A landscape with many peaks, sampled at points; each row gives a point and its height.
A climber steps from a point to the highest of its 4 nearest points, and stops where none of them is higher. Distance is the straight distance between rows; heights are no part of it.
z666 (h 46.5): [ -8   8   7 -19 -16  -2  -6   2  -6  13  10  -3   7   3  -2   5  13   3
  -1 -20   8   3  15  -2   3   6  -8 -11  12  -9]
z871 (h 53.5): [ 12  -9   5   2  -5 -12   7  13   1  -2 -19  -2  16   4   6  -5  -6  10
  18   8   8  -6  -8  -8 -16   4  -1  -1   5   6]
z951 (h 39.8): [-11   5  -4 -10  16  18  -2  -3   5  -6  -2  -1  -1  -2 -18   8   2 -11
   1  -7   7 -13   4   1   5 -24   1   0   3   9]
z409 (h 4.2): [-10  20 -15   8   3  12 -11 -15   7  -4  10   3 -21  -8  -2  -3   8  -8
 -22  -4 -17  -3   9 -13   7 -13  20  13  -3   0]
z495 (h 49.1): [ -7   0  18 -11  -5  14  -7   4  -8  -4   1  -8  -7   6  -6   0  12 -10
  14  -5   9  -1   7   4   2 -15   0  -7   8   1]
z783 (h 61.9): [-13  15   2   5  -8 -22   0 -12  10   0   7  -5  -5  10   8  -8  -1  -5
 -24   4 -14  -2  -4  -1 -10   3  15   8  -9   6]
z130 (h 42.6): [ 12 -19   4 -14  -8   6   3  13 -11  11  -6  -5 -11  -5 -17  10  11  -1
  10  -9  -5  -5  -3  14   4 -22  -7 -12   4 -13]
z635 (h 42.3): [-15   9  -4 -11  -3   7   4 -14  10  -8   2   0 -16  10  -8   9   1 -10
 -12  -6   5 -16  -6 -11  -1 -16   6   1  -4   5]
z236 (h 51.6): [  5  -8  -9  -9  10  -3 -11   6 -13  16   3  -9 -15   1 -15   7   9 -21
   8  -6 -10  -1   5  14   2 -11  -2  -8  12  -5]
z11 (h 63.4): [ -9  -3 -11 -19   5  12  -8   2  -3  11   4  -9 -12   3 -25  22  10 -21
   9 -13 -12  -1  14   1   5 -24  -6 -12   6  -7]
z489 (h 42.1): [-14  10  -5  10  19 -12 -27  11  -4   6  29  10  -6 -11   2   8   6  14
  -3  -6 -12  13 -10   7   3   3  -5  -3  -1  -9]
z527 (h 30.5): [ -9  11 -21  15  17  -1 -18  20   3   5  26   8 -14  -7   1  -4  -7  22
 -19   6 -27   6 -20   7   2   1  -3  -2  -8 -11]
z330 (h 48.9): [  8  -7  23  -6 -12  -3  11  17 -17   5  -4 -13  10   4   2  -9   4   1
  23   1   7   8  -3   5  -6  -5   1  -1  12  -8]
z972 (h 62.1): [ 14 -23   7   6  -3  -4   3  -1  -3 -17 -30   5   8   4   3  -7  -5   1
   2   5  13 -11   5  -4   0   5 -16  -2 -10  24]
z564 (h 32.1): [  1   6 -10  -3  -2 -34 -13  -2  15  11  21  14   7 -14  10   7 -13  31
 -28  -6  -2   8  -6  -6   8  16   2  -6  -4   8]
z257 (h 57.8): [  2   8   3  -7 -16   9  20  -3  -8  12  -1  -2  13   1  19   7  -4  16
   5   4  27  10   3   4   1  19  -5 -11   4 -11]
z316 (h 30.4): [  4 -20 -25 -23  22  10   0 -12  -6 -13  -1   3  -8   6 -19  -8  -8  -5
   4   2  -3   0  16  10   4  12 -22   3   7  12]
z776 (h 49.6): [-24  24  -6 -18 -10  15  -8 -15   1   6   4  -5   5 -10  -9  19  15   2
   2 -19   6   6  14   1  19  -3  -6  -9   3 -10]
z548 (h 60.2): [  4   7  10   7 -16  15  13  -6  -8   0  -1  -3   0  15  10   4  -7  13
  12  10  27  -6  -4  -6  -1  11  -8  -3  -7  -1]
z976 (h 40.2): [  1   6  -9  -2  11  -2  -9   3   8  -5  15   4  -4  -4  -1  12   1  -6
 -12 -13  -3  -6 -13   7  -9  -5   1  -1   2  -1]
z624 (h 45.4): [-11   4  11  -7   8  23   5   3  -4  -1  -1  -2 -16  -7 -18   0  11 -12
  20  -5   2   7  22  -1  22 -33  -4  -3   3  -5]
z184 (h 51.4): [  1   5  20  10  -2  -9  10   8   4  -5  -6   4  13   1  10 -11  -8  12
  11  12  13  -3 -17  -6 -12   2   9   2   6  -8]
z582 (h 47.7): [  7  10  15   6 -17  30  10 -21 -24   4   5 -15   1  11  -1  18  10   2
  25   4  14   0  16  -8  28  16 -10 -10 -10 -11]
z921 (h 19.3): [-16   9  22  23  -1  -3  20   5   2 -12  -2  14  -7  -1  13 -33  -1  -8
 -19  13  -5  15  -1  -5  10  -4  15  26   0 -16]
z910 (h 54.3): [  1   1  13  -4  -6 -22   0  11  -5  15   1   4  21  -1   3  -3  -3  10
  14  -5   8   2  -1  -3 -10   7   2  -3  11  -7]
z615 (h 44.7): [  0   0 -11  20  16 -14 -13  16   3   2  25   5  -1 -10   5   2   0  29
 -11   4 -12   9 -20   3   1   4   4  -2  -5 -12]
z447 (h 15.4): [-15  16  -2  13   1   4  -8  -8  -5 -13   9   2 -13  -5   8 -22  -3  -9
 -21   8 -12   8  -1  -9  13   0  24  15  -7  -2]
z975 (h 45.8): [  3  -8   2 -15  -9  -9  -4  14  -4  20   0 -10  -5   4  -8   8  18  -7
   2 -12  -5   4   8   6  -1  -6 -10 -11   9   1]
z704 (h 46.8): [ 19 -22  19  -4 -17  10   3  19 -18   8 -13 -12  -8   3  -6  -8   5   0
  19   2  -3  -4   8   5   9 -16  -6 -10   6   5]
z831 (h 42.5): [  4  18  11  13 -13  17  10 -11  -6   5  -1   3   3  -5  18 -14   1   8
   6  10  27  11 -16  12   1   6   9  -3  -2 -15]
z937 (h 42.8): [ -4   7  -5   6  18  -7 -20   6  -5   5  15  -2  -3  -8  -7   8   7 -11
   3  -6  -5   0  -5  13   0  -7   5   1   6 -11]
z464 (h 53.6): [-16   1  20   4  -6  -2  21  -1   2  -8 -17   0 -16  10  13 -20  -6 -10
  -8  11   6   2   3 -15  -7  -4  -1  14  -9  15]
z580 (h 21.1): [  1   7  20  17  -1 -11  12   2   6  -8   1  -1  -4  -1   9 -14 -11  -5
 -14  15  -3   6 -12  -6  -5  -3  19  11   0  -7]
z703 (h 35.8): [ 10  -3  -8  10  21 -12   3   1   7  -1   2   3   3  -5   1  -3  -8  -3
 -13   8 -10   0 -17  15  -9  -2   3   2   2   0]
z38 (h 37.1): [ -4  -3   3 -11 -15 -13  17   0  10  -4 -14  -8  -3  10   0   3  -4  -4
 -16   6  -7  -7  -5  -8 -15  -1   6   3  -6  11]
z644 (h 50.3): [  2 -14  17  -4 -10  22  -6  11 -15  -4 -10 -12  -1  12  -3  -4   3  -5
  14  -4   5  -2  10  -5  11  -8  -9  -5   6  10]
z145 (h 38.3): [  5  -8 -22  -8  19  -1  -3  -5   0  -6   1   7   3   2 -11  -1  -8 -18
   1   0  -7  -1  -2  22   0   5  -4  -4   7  10]
z828 (h 10.7): [ -1   3 -14  17  17 -18  -7  -6  20  -9  -2  -8  19   3   7  -6 -23  -9
 -13  23 -33   9   1  -7 -15  19  11  11 -16  16]
z158 (h 35.7): [-14   5   1 -11   6  24   2  -5  14 -18 -11  -7  -6   4 -14  13  -4   0
   5 -10  10 -15   6 -10  13 -18 -15  -1   5  17]
z357 (h 50.7): [  6 -21  18   1  -2   4   5  17 -13  -2 -17  -8  14   6   5 -11  -2  -1
  26   6   8   0   3  -3  -3  -4  -1   4   9  11]
z479 (h 57.4): [  8   5   6  -4 -11 -28   2   8   7  11  -6  19  22  -7   9   5 -13  18
   1 -11   4  -2  -6 -18 -21  11  -3   0  11  -4]
z717 (h 44.2): [  7  -3 -14   8  19 -15 -13   8   0   1  12  -1  16  -1   1   6   0  -4
   1  -2  -4  -3  -9  18  -2  11   1  -1   5   0]
z42 (h 21.5): [ -5  21 -16   2  -6   2 -14 -13   8   1  20  10  -5 -19   2   9  11   8
 -20 -17   5  -4   7   4  10   2   5 -14  -4  -2]
z793 (h 37.9): [ 12 -19  -9 -10  10  -5   4  11   0  -6 -12  -2  12   0  -8   2  -4  -3
  -3   6   0 -12  -6  -1  -9  12  -1   0   1  15]
z735 (h 51.5): [ 11 -29  -3 -21  -5   7  -7  11 -13   1  -9 -16  -2   6 -14   1  12  -8
  14   5 -11  -6  10   3  -1  -4  -4  -2   5  11]
z307 (h 49.0): [  3 -22   9   1   3  12  -1 -13   2 -29 -23  13   1  11  -5   5   0  -7
  -2  -9   7 -19  14  -7  10  -4 -22   1 -10  21]
z954 (h 34.4): [ -6  -6   0  -8  17   7  18   2   9 -12 -12   9  -9   0   3  -3  -2  -9
 -12   3   3  -6  -9   7   0  -7  -3  11  -1   9]
z821 (h 48.4): [ 22  -8  21  10 -23   8   2  -1 -18   8   1 -13  12  23   9   0   4   6
  20  -8  17  -6  16 -20  -3  24 -16  -4  -1   1]
z792 (h 43.5): [ 10 -21  12   0 -20  14 -10   3 -11 -12 -19  -9   2  10  -3   0   2  -7
  22  -6   1 -10  11  -7   5   0  -6  -3  -4  12]
z761 (h 58.0): [ -2   7   0  -5  -1  -8 -10   1   6   7  17   9  11   0   5   8   9   7
 -12 -17   6  -4   0   2  -9   7   1  -6   6  -3]
z212 (h 55.6): [  2   2  21  -3 -12  12  -4   7 -12  -6  -2 -13   9  22   5  -1   1   5
  18   1  23  -6   6  -5   4  10 -14  -4   5   6]
z505 (h 50.5): [ 12 -27 -21 -23 -10  -1  -6   7   1  21  -1 -10 -11   0 -25   6  12   4
   6 -15 -14  -1   6  13  -4   6 -11  -7   4  -1]
z208 (h 48.2): [  4   8  10  17   2  32  23 -31   2 -12 -11   9 -15  18   1   5  -8  -4
   2   0  19  -7  19 -15  22 -10 -23  10 -12   8]
z894 (h 35.6): [ -2  19  -7  14  -9   3  -6  -9   0  -3   9  12 -12 -13  12  -5  12   3
 -15   0   6  -2 -13   6   4  -3  21   2  -7 -12]
z663 (h 31.0): [-14  18  -4   1 -20   9   4 -20   4  -4  -5   2 -15   5  10  -8   6  -3
 -16   7   2   1  -2  -1  -2  -2  21   8  -6  -7]
z746 (h 2.4): [ -7   8  -9  11   3 -21 -15   2   8  -8  20 -10   7   9  12  10  -5  -2
 -19   6 -27   9  -6 -21 -10  20   9   7 -15  14]
z760 (h 40.1): [ -8   0   4 -12   1 -16 -20  -4  -2  27  21   0   1 -10  -8   9  13   2
 -10 -23  -8  11  17   2   6   2  -2 -10  11  -2]
z4 (h 50.8): [-10  -2 -13 -11  28  19   1   1  -4   3  -3  -3  -9  -1 -19  11   1 -26
  11 -10  -2   5  22   4   8 -21  -6   1   5   8]
z908 (h 41.4): [ -4  20   4  18 -19  -3  21 -17  -5  21  -9  -1   0   2  27  -9  -4   6
   8   5  12  15 -11  -2  -4  20  16   5 -13 -10]
z44 (h 48.6): [ -3   2  15  -5 -12  26   6   6 -14   1  -1  -6 -15   0 -13   9   8  -3
  23   3   3   0   5  -2  18 -32 -11  -8   3 -10]
z779 (h 54.8): [ -1 -16  16   5  -2   8  16  -5   3 -12 -14  14 -12  20   8  -1  -3  -2
  -8   5   7  -8   9 -12   3 -10 -20   8 -13  19]
z187 (h 46.3): [ -2 -20   5   1  -5 -14  20   0  -2 -13 -28   2   0   5  -4  -9  -2  -3
  -7  13  -7   4   8 -17 -16  12  -8   8 -20  29]
z974 (h 37.2): [ -9  10 -14 -15  10   2 -20  -9   9   0  14  -1   3   6 -16  22   3 -14
  -8 -18  -1  -8   7   6   0  -1  -6  -7   7   1]
z743 (h 37.7): [  4 -13 -31 -24  20   6  -5  -7  -1  -5  -6   5  -5   7 -17   8 -10 -16
  -5  -1  -2 -13  -3   9  -7   8 -14  -2   2  19]
z183 (h 32.6): [ -2   6   0  15  16  11  -8  -2   0  -6  13   8 -10 -13  -6  -9   4  -6
 -11   2  -4  -3 -13   2   4 -13   9  11   0  -7]
z384 (h 48.0): [ 18 -15  10   6 -26   2  -3  11  -6   4 -21 -13  19   8   6  -5   1   4
  28   4   8  -7   8 -24  -8  16  -5   3   0  12]
z551 (h 56.1): [ -9  18   4   0  -9  31  10 -12  -8   6   1  -9   2   5   7  10   1   4
   9  -7  25   6  -1   5  10  13  -6 -10  -1 -11]
z179 (h 31.2): [-12  18  -5  -3 -14   1  -2 -15  12  -2   0   9  -2  -4   4   8   6   4
 -19  -8   2 -12  -9  -1  -6  -6   2  -2  -2 -12]
z868 (h 60.4): [ -5   9  -9   9   8 -10 -15  11  -2   2  26  15  -2 -20   5  -1   9  34
 -14  -5  -3  16  -5   4   4  15   2  -7  -6  -7]
z169 (h 44.3): [ 20  -9  -5   5   8 -26 -10  16   6  12   9   0  19  -7   4  11   0   2
   8 -10 -19  16   1  -1 -12  13   8  -2  13  -7]
z295 (h 63.7): [  9 -27 -18 -19  -6   3  -1   6  -6  14  -3 -14 -10  -1 -15  -3   8   0
  14   2 -12  -2   3   9  -8   2  -5  -3   8  -1]
z773 (h 45.7): [ 21  -3  -2  16  13 -21 -11  15   3   8  11   9  19  -4  10   3  -8   8
   7   8 -14  11  -8   2  -4  12   8  -1   5  -7]
z226 (h 52.5): [ -4  13  10  -1 -10  -4   2   2  -3  -1   6   3   6   6  11  -5   2  10
   6  -3  18  -8  -5   5  -9   4  -1  -7   3 -13]
z218 (h 49.5): [-12   0  21   5  11  34   9   3  -7 -14  -5   7  -7  -1   1  -8   7  -5
  26  -6  18   1  10  -9  19 -24 -18   8   2   1]
z578 (h 27.8): [  9  -9 -12  10  27  -6  13  -4  15  -8   0  12   2  -2  -1 -12 -15  -5
  -9  14 -22   7  -5  20  -4   5   1  13   1   3]
z182 (h 61.3): [-11   4  18   7   2  22  29  -4  -5 -19  -3  17 -22   9  10 -10  -3   0
  -2   8  11   3  -3 -14   9 -14  -9  13  -8  -1]
z681 (h 48.1): [-12  13   8   1  -6  11 -12  -8  -7   9  12   7   0 -15   8  -4  19  -1
   3  -3  10   6  -1  10   3  -5   9  -1   6 -20]
z812 (h 47.3): [  3 -19  -9 -21  -6   9 -12   4  -9   5  -5 -12   0   9 -15  10  12 -10
   9  -7  -5  -7   9   4   1   9  -7  -4   4  10]
z351 (h 41.2): [-18  17   7  19  -3  -2  11  -8  -8 -16 -17  -5   4   6  13 -24  -6  -5
  -9  22  19  17  -6 -11 -16  20  24  14  -5   0]
z511 (h 28.5): [ -5   5  -2  -1   3  -7   3  -8  11  -6   3  -5 -15   5  -2   4  -1 -13
 -21  -1  -9 -14  -3   0 -10  -9   5   9  -1   8]
z643 (h 63.8): [ 13   8  12   9  -9 -21   7   0   5  10  -9  11  24 -12  22   6 -16  20
   8   8   1   4 -14 -18 -11  12   9   0   7 -21]
z570 (h 17.9): [ -1  15 -21  21  24   8 -22  -3   0  -4  20   9 -17 -11 -13   1   1  -9
 -11  -9  -4  -2  -5  -1   6 -17  -1   6   0  -6]
z788 (h 52.4): [ -2   4  16   7   1 -10  -7  13  -9  -1  12   1  14  -6   6  -7  10   6
  10   4   5   2 -10   8  -8  -3  14   0  11 -19]
z459 (h 50.2): [ -8   9  16   3   9   4  -1   9  -6  -3   1   2   8  -7   5 -12   9  -6
  10  -1  17   3  -9   7   1 -10  10   2  10 -12]
z344 (h 49.4): [  9 -23 -28 -27   5   2  -5  -6 -19   9   3 -12 -18   2 -23   4   2 -13
   6   4 -19  -2  16  15  -3   0  -9   1  11   3]
z51 (h 43.3): [  3  13   1  16  -9 -21  -3   3  10   0  14   3  -3  -6  17  -2   1  18
 -16   6  -7   5 -12  -7   1   6  18   3  -6  -4]
z410 (h 19.5): [  4  -1 -12   4  11 -23  10  -3  10  -5  -3 -12   1   4   4  -3 -13 -16
 -18   8 -24   7  -3   2 -10   8  10   9  -9  15]
z938 (h 63.3): [ -2   8   9   8 -14  21  19 -17  -7  -3  -7  -7 -16  10   8  -1  -9  10
   2  17  26  -4  -9  -6   8   0  -6  -2  -7   0]
z288 (h 43.6): [  4  -1  -4  11  18 -24 -15  12   8  12  18  10  13 -10   8   8 -13  30
  -8  -5 -14  15  -4  -5   2  15 -10  -9   0  -4]
z924 (h 61.4): [  8  -2  -1  -4 -11 -13  -2   9   9  -3  -7  -3  13   4   1   3   1   1
  -2  -8  14  -9  -8  -4 -18   6  -5  -9   2   3]
z846 (h 53.8): [-15  16  13   0  -2  34   4  -7 -12 -11  -4  -2  -5   5   1  -3   3  -2
  17   2  24   3  13  -3  14  -5   1  -4   7  -4]
z148 (h 30.1): [ 12  -4 -24   5   6 -17  -5  -8  12   1   7  -4  -5   2  -1   1  -7  -7
 -17  -2 -24  -4  -6  16  -8   5 -10   6  -6  15]
z250 (h 51.1): [ -2  11  10  -4  -9   7  -2  -7  -6  18  11   5 -12 -19  -9   2  17  -3
   9  -5   2   9   9  10  14 -24   2 -17  -3 -31]
z688 (h 18.9): [  0  -2   7  25  13 -10  -5  12   3  -7  13   3  -5  -9   5 -11  -7   6
 -18  15 -19   9 -14  -1   6 -10  17  12  -6  -5]
z862 (h 45.5): [ -6  18   8  17  -9   2 -12   4 -15  14  14   5  11 -18  19 -17  18  13
   7  -8  14  19  -2  10   9  11  13  -2  -2 -18]
z797 (h 60.5): [-10  15  -6   6   6  -2 -25   0 -13  17  23  -1 -10 -18  -7   2  23  -3
   9  -9 -11  12  13   3   8 -20   7  -8  -2 -22]
z603 (h 18.8): [  0   0 -23  -9   5 -18   8 -11  13   0  -2 -10  -3   7  -8   2  -8 -15
 -20   5 -24   1   2   6 -16   4  -3   9  -8  18]
z785 (h 35.9): [ 11 -24 -19 -13   5   5  -6 -15   5 -16 -15  -2   4   0 -14   2   3  -4
  -5   0   3 -22  13  -5  -1  13 -17   2  -9  27]
z534 (h 22.8): [ -1   0  18  16   2 -22  14   3  11  -4 -18   4  13   1  13 -14 -18   0
  -4  24 -12  10  -8 -18 -13   1  20  10  -4   0]
z796 (h 47.1): [ -4   5  12 -15 -21  19  -7  -1  -5  -2  -2 -17   1  12 -13  17   5  -3
  15 -11   4  -8  15  -7  16   1 -17 -17   1  -6]
z512 (h 36.2): [  9 -27  -2 -14 -15  -1 -16   7  -1  -8 -19 -16  10   9 -10   3   9  -5
  13  -2   4 -12   8  -6  -4  12  -7  -1  -1  16]
z510 (h 36.0): [ 13  -6 -30   8  16 -14 -18  -7   3  -4   7   1  12  -3  -8  -3 -16  -2
   2   7 -19   4  -8  22  -7  13 -11  -4  14   7]
z228 (h 41.1): [ -7  17   5   6  -5  18   4  -6   1 -10   3   8  -3  -5   8 -13   3   5
  -9   6  19  -2 -15   8   1  -9  10   3   1 -11]
z321 (h 53.4): [-11  16   1 -14 -13   7  -4  -1   1  18   7  -1 -10 -15 -17  13  16  -2
  11  -8   0   3  15   7  18 -19  -6 -16   1 -20]
z895 (h 45.3): [-10  12  -2   3   5  15 -11  -4   0  -4   9   2  -5  -5  -8  -5   5  -8
  -2  -7  15  -3  -2   2   3 -13  10   1   4 -10]
z807 (h 26.9): [ -8  14 -13  13   8   0 -14   5  -6   1  25   2 -17 -12   5  -4  11  19
 -17   8 -14  -4 -20  -3   3   3  12   1  -7  -7]
z166 (h 22.7): [  9 -11  -4   4   8 -23  20  -4  18  -3 -17  -4   7   6  -2  -6 -17 -10
 -11  17 -23   9   1   0 -14   7  14  13  -7  12]
z89 (h 49.7): [ -7   2  21   9   5   9  11  10  -5 -16  -3   3   8   0  12 -22  -2   4
   9  12  22   0 -14   2  -1  -9  -3   7  12  -3]
z485 (h 58.5): [ -1  -1  23   8  -3  12  17  -2  -7 -16  -8   4 -13  16   7  -5 -12   3
  -7   8  24 -11  -2  -5   7  -4 -14   3  -2   7]
z583 (h 45.0): [-11 -10   7  -6  24  26  11   7   0 -21  -4  15  -4   0   3   0   6 -19
   9 -12  10   1  13  -5  13 -19 -12   6  -2   8]
z70 (h 42.4): [ 18 -43   2 -11   2   5   4   1 -12 -12  -8  -4  -4   7  -9 -12   9  -2
  10   4  -1   1  22   4  11  10  -2   9   0  17]
z697 (h 56.3): [  8  11   2  10  -6 -25   3  -3   8  13   2  17  15 -12  20   4  -7  24
  -6  -1  -3   0  -6 -11   1  10   5  -5  -1  -7]
z588 (h 39.2): [ -5  10   3   0 -18 -28  12  -6  14  -1 -10   1   1   4   7   0  -2   8
 -13   3  -2  -3  -8 -10 -20   3   9   5  -6   1]
z641 (h 59.5): [  1   6  -9  14   4 -11 -14   4   9   1  19   3 -13  -2   3   3  -1   5
 -21  -3 -18   0 -15  -1   1  -1  12  11  -8   6]
z475 (h 48.8): [ 10  -5   0   2   9 -17  -9  11   3  -1   5   2  17  -7   9   0   5   1
   6  -2  -2  -3 -11  13 -10   9   2  -1  10  -5]
z263 (h 47.8): [  1   0  25   0 -10  17  10   9 -19   7   6 -12  -8   7   3 -11   2   7
  29   9  11  10   3  -2  10 -15  -1  -1   7 -11]
z833 (h 52.7): [ -8   7 -10  -8   8   2 -18  -5  -5  18  17  -8 -10  -4 -13  11  12 -14
   9 -18 -10   7   9  10   3 -16  -4  -8   2 -14]
z539 (h 20.7): [ 19 -18   7   6  17 -10  23   4  15   2 -22  11  13  -9   9 -10 -22  -1
   2  34 -19   5  -4  -5  -6   3  10   8  -1  -7]
z670 (h 44.4): [-15  20  -5 -14   4  17 -12  -1   1   0   6   1  -4  -1 -15  15   9 -11
   4 -12  10  -4   8  -2   3 -14   4  -5  11 -10]
z406 (h 32.9): [-18  22 -22  -4  -2  17  -1 -18  17  -4   8   8 -10  -6 -16  11   8   0
 -10 -10   6 -18   2   0   7 -16   6   1  -2  -7]
z177 (h 45.9): [  3  -4   0  -9   3 -27 -13   9   3  26   8   2  21  -2   5   5  -1   7
 -10 -22  -4   9   6  -2  -2  17  -2  -9  11   3]
z727 (h 43.4): [  4  17   5  16  -8  -3   5   1   2   0   3   8  12 -17  16 -13   3  19
   7   3  23   6  -9  10   1  10  12  -1   6 -20]
z293 (h 44.9): [ 25 -33   4 -10 -19   8  -5  12  -5   8  -8 -14  -3   3 -14   2  14   7
  14  -3  -5  -8   7   1   5  -9  -9  -5   2  -1]
z977 (h 51.7): [ 18 -17   2 -10  -5 -15   0  19  -4   4 -15  -4  19   3   6  -5   4   5
  25   1  -4  -3   1  -5 -11   8  10   0  13  -2]
z502 (h 44.5): [ 11 -26  -5 -18   0  10  -3   9  -7  10  -9 -11 -11  -5 -20  11   9  -9
  14  -5  -6  -8  13   5   7 -18  -7 -15   3   1]
z856 (h 58.4): [ 12   3   9   2 -17 -14  14   3  -6  12 -14   6  16   8  17   1 -17  20
  16  -2  16  -2 -12 -26 -20  16  -8 -10   5  -6]
z144 (h 58.3): [  5  -3  -8 -14  -5  -4  -3   2   2  26   5   0 -11 -12 -21  24  12  -4
   3 -21 -10  -6   9   4   7 -23 -15 -16   1 -18]
z857 (h 56.6): [ -9   7   5  -5 -11  21  10 -13   2 -13   2   1 -19  11   0   0  -9   7
   0   4  20 -11   1 -10   4 -16  -2  -2  -3   5]
z967 (h 60.8): [ -6  21   0  -4 -11  17 -14 -18   4  17   2   5  10 -18   9   5   4  -1
  -6 -20  16  18   7  15  19  16  -2 -10  -4  -9]
z608 (h 20.5): [  5  -3 -22  22   8  -3 -15   8  11  -3  14  -3 -11   4   5  -2 -19   5
 -15   7 -32   3 -16  11   0   6  -2  10  -8  10]
z573 (h 26.3): [  8  -5 -29  -5  12 -12  11 -14  12  -4  -7   7  -1   4  -8  -7 -16  -9
 -13   8 -18  -6   1  21  -9  10  -3   4  -1  10]
z768 (h 28.6): [ 14   5 -13   4   0 -26  10  -1  21   1  -4   2  11  -2   1   2 -15  -1
 -10   4 -19  -5 -10  -1 -16   3   8   0  -6   4]
z790 (h 17.7): [  9   0 -17  15  11 -13  -9  -8  15  -4   4  -2   0   4   2  -9 -18   1
 -15  16 -36  10  -3  12  -2   8  -2   5  -7   6]
z728 (h 46.0): [ -3  -1   3  -6 -14  -2   3  -1   2 -11 -11  -6  -1  15  -6  11  -5   3
 -11  -4  18 -16  -6  -7 -10  -4 -10  -5  -4  13]
z749 (h 22.3): [ 13 -12  -6  25  21 -12   7  -1  16   5  -4  12   6   0   4 -10 -24  -3
  -4  23 -33  10   4  10  -4   5  12  10  -5   1]
z884 (h 48.7): [  2 -26   8 -13  13   7   8   0 -13 -19 -18  -1   9  -3   0  -6   2 -10
  12   5  13  -6   2   3   3   0  -6   5  -1  20]
z789 (h 51.3): [-12   4  15  -5  -2   8   0   8  -8  -6  -6  -8   4   4  -1  -5   6   1
  11   2  18   1  -2   2   2  -5   1  -4  10  -6]
z22 (h 48.3): [-13   9  14   6 -17 -11  19  -3  -3  -7 -12  -6  -4  16  11 -10  -9   0
  -1  21   3   2   0 -14 -11  -1  12   6  -4   8]
z784 (h 51.2): [ -5  16  12  -9 -24  20  13 -11 -11  18   0 -12 -17   0  -8  11  10  10
  24  -2   6  -1  11   3  18  -9 -15 -13   0 -21]
z985 (h 60.9): [ -7  10 -13   3 -12  -1  -6   0   2   7   8  11 -13 -23  16   0  10  23
 -30  -4  -3  15  -9  -5  13  15  10  -4 -18  -1]
z129 (h 52.0): [  7 -11   5  -8 -14  -5  -2  15  -4   9 -12  -5  23   2   2   9  -1   6
  16  -8   8  -6   1 -15 -11  18  -6   0   3   9]
z203 (h 54.1): [ 11  -8  14  10 -11  -3  15   0  -3  -7 -19  -3   2  13   6  -5 -13  16
   5  12  24  -8  -5 -17 -15  -2 -12  -6  -5   8]
z637 (h 45.2): [  4 -13 -11 -22  -4  -8  -4  10   5   9  -5  -9  18   8  -5  11  10  -4
   5 -15  -1  -7   8  -3 -14  17  -4  -5   4   7]
z3 (h 36.6): [-11  15   1  15 -20  -4   3 -10   3   0   1   0  -7   1  24 -13  10   4
 -14  13  -5  14  -7  -2   0  11  23  11 -16 -12]
z483 (h 30.6): [ -8  -2 -15  -3  29  11   2  -9   2  -9   8  10 -15  -5 -12   1  -6 -20
  -8 -14  -2  -5  -4   3   4 -15  -2  13   3   3]
z998 (h 44.1): [ 11 -17   3  -2  20  -6   5  13   1  -4  -8   1  14   1  -3  -3 -12  -4
  10   7  -2   2 -12  14  -4   9  11   9   9   0]
z674 (h 43.8): [ -2  13  -2   7 -11 -11  -6 -11   6  10   3  11  10 -26  17  -3  -3  24
 -24  -6  15   8   3   2   4  17   6 -11  -2   2]
z493 (h 59.8): [  9  -6 -25 -14   5 -12  -5   0   4   1   4  -3   9   8 -10   9  -3  -9
  -5  -5  -7  -9  -4  14 -17  15  -8  -3  -1  10]
z461 (h 26.1): [ -3   6 -20  -5  16   4   1 -12  11  -3  -1   2 -12  -2  -8   9  -7 -17
 -15  -9  -9 -12  -3   7   0 -15   1   6  -7  12]
z887 (h 44.6): [ -8 -16  -2 -12  18  18   1   6  -2  -5  -1   3  -3  -2 -12   6   8 -16
  12 -11  -1   5  19   4  15 -14  -6   5   3  12]
z638 (h 17.1): [ -7  -1   1  15  15 -18   5   2  14 -10  -1  -2  12   4  12 -11 -16 -16
 -15  20 -19  13   1 -10 -11  10  15  18 -11   9]
z224 (h 53.9): [-16  11   3 -10 -18  22   4 -14 -10   8   7  -7   4   5  -1  15   4   6
  16  -8  11   8  13   3  16  10  -6 -13   3 -13]
z596 (h 24.9): [ 13  -6   5   1  -1 -21  20   8  12  -5 -19   6  13   1   0   0 -20   5
  -9  17  -2  -6 -10 -13 -11   3   8   8  -6   5]
z664 (h 40.9): [ -2 -11   3 -15  22  12  -3   4  -4 -10  -7   4  -2  -1  -5   2  -3 -19
   3  -6   3  -8  -1   7   5 -12  -5   3   3   6]

Where does a climber stop that starts at each point below?
z828: z643
z784: z938
z663: z643
z583: z938
z773: z643
z169: z643
z670: z938
z796: z938
